A landscape with many peaks, sampled at points; each row gives a point and its height.
From any point a climber steps to the highest of the 2 points nearest to it. It stops when none of these is higher. Distance is the straight distance between rows; heights are no part of it.
Makan height 452: [ 95 135 143 132 159 144  73 116 102 105 153 159 135 165 149 149 110  80
 118 102 142]
kofo height 294: [120  69 184 117 105 135 130 182  98 153 127 136  95 114 150 127 179 122
 155 112 134]
kudip height 355: [133 169 153 134 161 132 112  96 114 129 187 130 134 139  57 151  89 159
 135 115 183]
Kad height 361: [147 125 122 111 148 120 153  95 121 100 177 168 154 139 158 173 133 106
 159 139 164]
Kog height 449: [ 76 155 116 105  90 136 102 129 144 138 131 113 137 149 191 166 140 117
 130 134  84]
Tof height 504: [161 134 171  83 139 125 188  86  78 188 112 165 144 111  67 156 155 134
 129 140 134]
lazal height 239: [108  55 130 107 121 133 123  74 124 194 113 123  83 144 147 137 151 139
 165 142 113]
safus height 438: [129 142 136 135 138 148 107 152  61 127 131 130 123 178 103 120 171 121
 125 114 176]
Tilaz height 267: [ 91  87 107  92 135 100 108  66 138 176 110 106 108 147  83 135 142 139
 136 121 132]
mugod height 607: [147 102 102 107 188 166 192 140 189 142  76 127  96 152 143 102 118 148
 124 147  98]
nobi height 382: [117 121 128 129 182 172 191 125 162 134 101 161 120 153 104 134 136 165
 150 123 102]
kupuz height 330: [121 172 122 173 104  97 143 124 202 144 163  98 195  95 181 109 122  86
 154 161  81]
nizi height 431: [116  83 109 149 128 142 158 137  98 124  53 134 112 141 160  92 134 151
 136 141 102]
vidaz height 447: [141 157 147 134 138 156 160 117 107  83  98 142 117 145 121 118 121 125
 152 186 149]
fafun height 293: [110  47 100  87 134  79 137 105 125 148 101  90  87 145 123 119 134 173
 139 128 149]
zono height 456: [148 163 166 131 134 195  84 177 157 126 175 151 128 129 106 120 102  81
 103  79 112]
Mez height 486: [159  93 144  84 191 143 190 178 107 130 106 104 103 148 132 111 114 163
 139 134 137]
kas height 338: [142 161 137 184  86 120 152 130 186 129 149 107 141  84 159 105 131  99
 128 153 140]
ratuv height 510: [ 91  90 148 118 127 120 104 131  89 141 142 128 120 147 120 150 133  93
 104  80 145]
Gal height 475: [123  90 146 119 137  97 135  89  84 139 127 128 121 174 109 126 138 100
 122 116 184]
fur height 202: [166  89  88 138 129 132 131 192 184  89 205 145 158 108 110 112 107 115
 125 102 106]
Lekiv height 758: [104 156 138 146  85  74 114 134 144 109 141 133 135  91 145 127 116 115
 133 101 152]
Gokez height 440: [128  56 126  91 128  92 147 110  65 163 114 147 143 165 129 153 161 126
 128 115 135]
rafef height 587: [164  80 144  39 142 112 173 180 147 116 145  95 119 128 104 126 118 133
 133 139 100]
lek height 193: [ 68 158 132 141 108 146 131 119 145 139  94 114 125 174 130 147 138 167
 136  89 109]
kuv height 555: [107 126 121 134 120 112  76 159 112 115 133 127 124 139 116 106 136 106
  95  56 169]
vok height 284: [179 131 116 178 125 153 163 158 133 104 138  96 108  81 179 125 115 199
 114 163 151]
fev height 479: [171 187 131 160 107 181  64 147 160 114 157 172 132 104 150 131  86  60
  87 100 104]
zifif height 218: [143 123 111 111 125 137  92 162 160 108 202 153 166 114 107 148  94  87
 119  95  95]
daso height 308: [119 167  74 160 124 109 118 137 184  79 152 150 163 132 101 105  87 119
 108 104 120]
gikit height 690: [123 178 143 139 100 167 131 156 131  98  97 148 126 110 116 110 136 119
 106 163  81]
domot height 281: [154  76 194  76 146 159 154 158  98 178 137 130 117 136 130 142 167 120
 166 148 112]
ber height 309: [141  52 137 122 115 131 129 162 121 145 109 162 107  92 120  94 169  80
 147 110 100]
famir height 535: [127 153 126 163 124 161 115 136  95  72 105 121 124 132 142 113 138 137
 128 202  99]
zor height 390: [142  99 127 124 140 173 158 129  87 137 103 144 115 175 117 145 156 143
  94 116 158]
Veb height 85: [160 134  97 114 146 136 107  96 110  78 157 118 121  98 138 165 126 160
 151 198 147]
Takag height 220: [ 95 112 126 124 137 131 136 111 119 108  98 111  92 121  65 131 107 186
 104 116 141]
lat height 606: [137 145 109 140 138  92  97 151 132 135 181 146 149 133 102 121 142  87
 129  58 207]
Pif height 186: [ 69 170 155 168 100 102 110 164 113 146 109 132 164 140 187 115 147 118
 173 103  89]
nofad height 664: [144 154 133 116 148 109 103 123  78 151 170 166 151 112  81 151 135 118
  92  59 192]
folen height 373: [168  85  73  44 171  66 166 123 123 158  82 112 124 130 139 111 133 139
 180 151 122]
nefep height 615: [ 87 194 163 142 102 114  76 132 143 105 137 115 131 106 140 150  74 143
 122  85 122]
lekap height 339: [109  56 106 149 105 120 133 157 109 125  78 146 112 111 171  90 165  88
 130 143  90]
Gufet height 686: [118 144 160 147  74 111 107 101 125 109 123 147 109 101 130 133 122  83
 129 154 159]
vatu height 112: [120 142 113 153  70 116 136 105 125 145 127  72 129 137 185 148 144 197
 152 168 135]
gov height 428: [158 110 120 116 163 117 162 141 128 119 123 120 110 151 116  95 144 133
 149 131 178]
kada height 71: [178 106  92 123 167 130 119 101 108  59 131 149 121 102 143 133 102 119
 136 231 112]
Bukad height 429: [133 181 141 181 108 111  73 151 186 117 176 103 182  85 137  86  63  86
 146 103  84]
Vup height 370: [ 98 130 138 164 174 146  44 107 127 100 190 141 133 134 149 139  85 117
 149 111 104]
lak height 411: [140  77 168  63 152  98 170  86  59 178 153 133 160 150 109 174 143 142
 112 133 134]
Musan height 106: [114 161 106 175  77 140 163 146 146 152  69 110 106 151 132  81 157 169
 117 112 174]
fifon height 241: [136 116 126 118 129 155 127 137 181 108 156 151 129 123 121 127 117 113
 131 139  76]
ral height 136: [ 92 113  92 151  70 112  96 100  86 163 116 104 118 165 169 145 154 175
 166 126 126]
Mef height 498: [135 184 137 184 115 102  63 182 137 107 165 111 188  64 183  99  93  81
 108 112  92]
Lozib height 586: [117 126 111  74 101 109  82 136 166 152 155 115 135 140 132 142 152  82
 107  78 116]
Zaga height 542: [107 148 167 134 128 183 117 152 122 114 119 159 119 143 109 127 125  82
  96 104  99]
falo height 387: [103 185 101 186 125 135 134 137 181 109 130 117 150 125 144 123 122 145
 106  93 128]
dev height 57: [184  60 118 118 181 141 143 115 110  93 126 173 110 103 126 107 100  75
 139 195 100]
fen height 599: [143 172 132 164  78 149  57 159 129 108 140 123 147  76 174 128 104  65
  72 132  81]
Butav height 142: [101 127 116 142  89 135 167 146 121 151  65 104 108 203 119 115 147 181
 152  99 147]
vazi height 521: [124 203 128 107 104 140 135  96 126 108  97 151 120 155  90 129 126 100
 131 159 137]
zezut height 269: [131 122 136 138 154 139 140  86 116  81 139 130 104 125  44 142  58 203
 118 154 143]
nadol height 197: [ 98 107  87 168 113 120 116 125 143 116  81 116  91  84  84 100 134 168
 113 124 132]
Mobig height 238: [155  94 105 161 134 127 153 144 137 111  89 117  98  75 140 105 129 192
 109 140 150]
fodo height 223: [ 66 180 146 179 133 103  80 127 130 143 118 131 173  84 193 125 118 136
 173 111  57]
das height 683: [132  77 122 125 183 146 192 138  78 146  60 133 108 164 134 119 127 189
 142 128 118]
pinez height 395: [116 194 134 115  67 112  73 124 142 118 148  99 158  97 181 163 130 109
 113 140  89]
tetim height 371: [113 157 107 193 115 103 107 129 189 110 151 110 181  82 128  86  96 103
 142 155  68]
tosub height 557: [154 149 130 123 126 134 163 130  74 146 108 183 151 114  89 151 163 135
 142 132 162]
feb height 633: [145  94 111  63 111 107 130 157 159 123 180 114 137 124 111 145 146 112
 125 114 117]
lorog height 265: [136  85 161  78 176 135 139  95  94 187 113 117 101 143 122 142 153 146
 166 147 141]
fifug height 268: [110 137 117 114 123 114 106 142 180 100 144 110 134 140  82  98  98 106
 122 111  83]
novik height 363: [112 195 130 164  68 125 101 119 163 158 127  88 132  79 168 118 132  92
 100 141 126]
zoma height 608: [155 120 137 128 137 114 143  97  54 160 128 187 150 105  64 154 152 115
  89 104 185]
Folod height 388: [148 103 139  57 131 109 160  89  93 135 163 148 154 151 146 202 142 114
 112 133 164]
Zifo height 462: [178  99 133  81 179  88 174  89 103 166 108 159 152 108  74 134 127 124
 115 150 131]
kadi height 327: [162 148 121 159  97 161 128 139 168 116 140  78 106 114 155 119 152 155
  94 175 149]
Sigaz height 347: [139  87 103 107 151 134 157 122  96 115 121 140 137 170  77 169 134 133
  45 103 158]
somo height 529: [125  76 144  78 153 141 152 146 162 138 109  92 107 152  83 119 108 122
 100 123 107]
Dulu height 439: [124  84 109 111 174 149 155  89 177 135 105 131  97 163 113 114 122 117
  97 127 126]
dinu height 328: [142  72  85  64 138  60 149 140 119 160  70  72  72 121 163  88 112 164
 162 150 135]
fetod height 391: [166 137 144  94 161 131 144 108 154 107 185 107 120 163  76 133 114 138
 133 139 176]
zovaz height 97: [146 149 106 127 107 123 125  97 113 108 153  95 122 117 198 165 140 183
 163 206 161]
vore height 493: [111 226 157 172 112 135 105 154 147 136 143 127 155 106 157 131 122 145
 126 105 117]
nepu height 360: [147 141 142 114 117 153 150 103 164 133 151  91  89 142 126 130 133 148
 131 152 158]
fuz height 285: [ 76 176 155 191 165 138  64 123 127 111 136 155 156 112 146 114 101 126
 146 111  77]
dapu height 420: [187  72  98  79 171  89 160 120 104 133  89 160 117  93 123 122 135 114
 144 171 141]
Zapon height 266: [ 89 141 141 166 159 183 149 131 146 147 104 148 123 151 110 128 153 162
 128  70 129]
dedof height 318: [137 131 139 139 185 110 140  66  84 114 137 137 132 140  54 143 106 170
 127 139 181]
derig height 162: [ 81 132 126 162  63 121 108 162  91 159  94 103 138 160 174 121 164 153
 157 110  95]
Desib height 605: [113 220 142 160  72 124 139 105 132 103  93 137 125 111 127 107 121  99
 145 151 152]
zafi height 522: [104 152 124 116  87 149 114 136 197 147 149  99 125 146 182 143 149  86
  99  96 103]

Call two points neighbours if one is among the 2 nearest of the other. Go from one point of each pair to the other, from neighbour to neighbour, staying as high as possible. Name the lowest point that can't be avoided.
fen / mugod: kupuz
fen / Lekiv: vidaz
mugod / feb: Dulu
fen / gikit: zono

Where does a climber stop that starts at each point below?
fur: Lekiv
zifif: Lekiv
kada: nofad
dinu: nofad
fodo: nofad
kas: feb
lorog: das
Kad: nofad
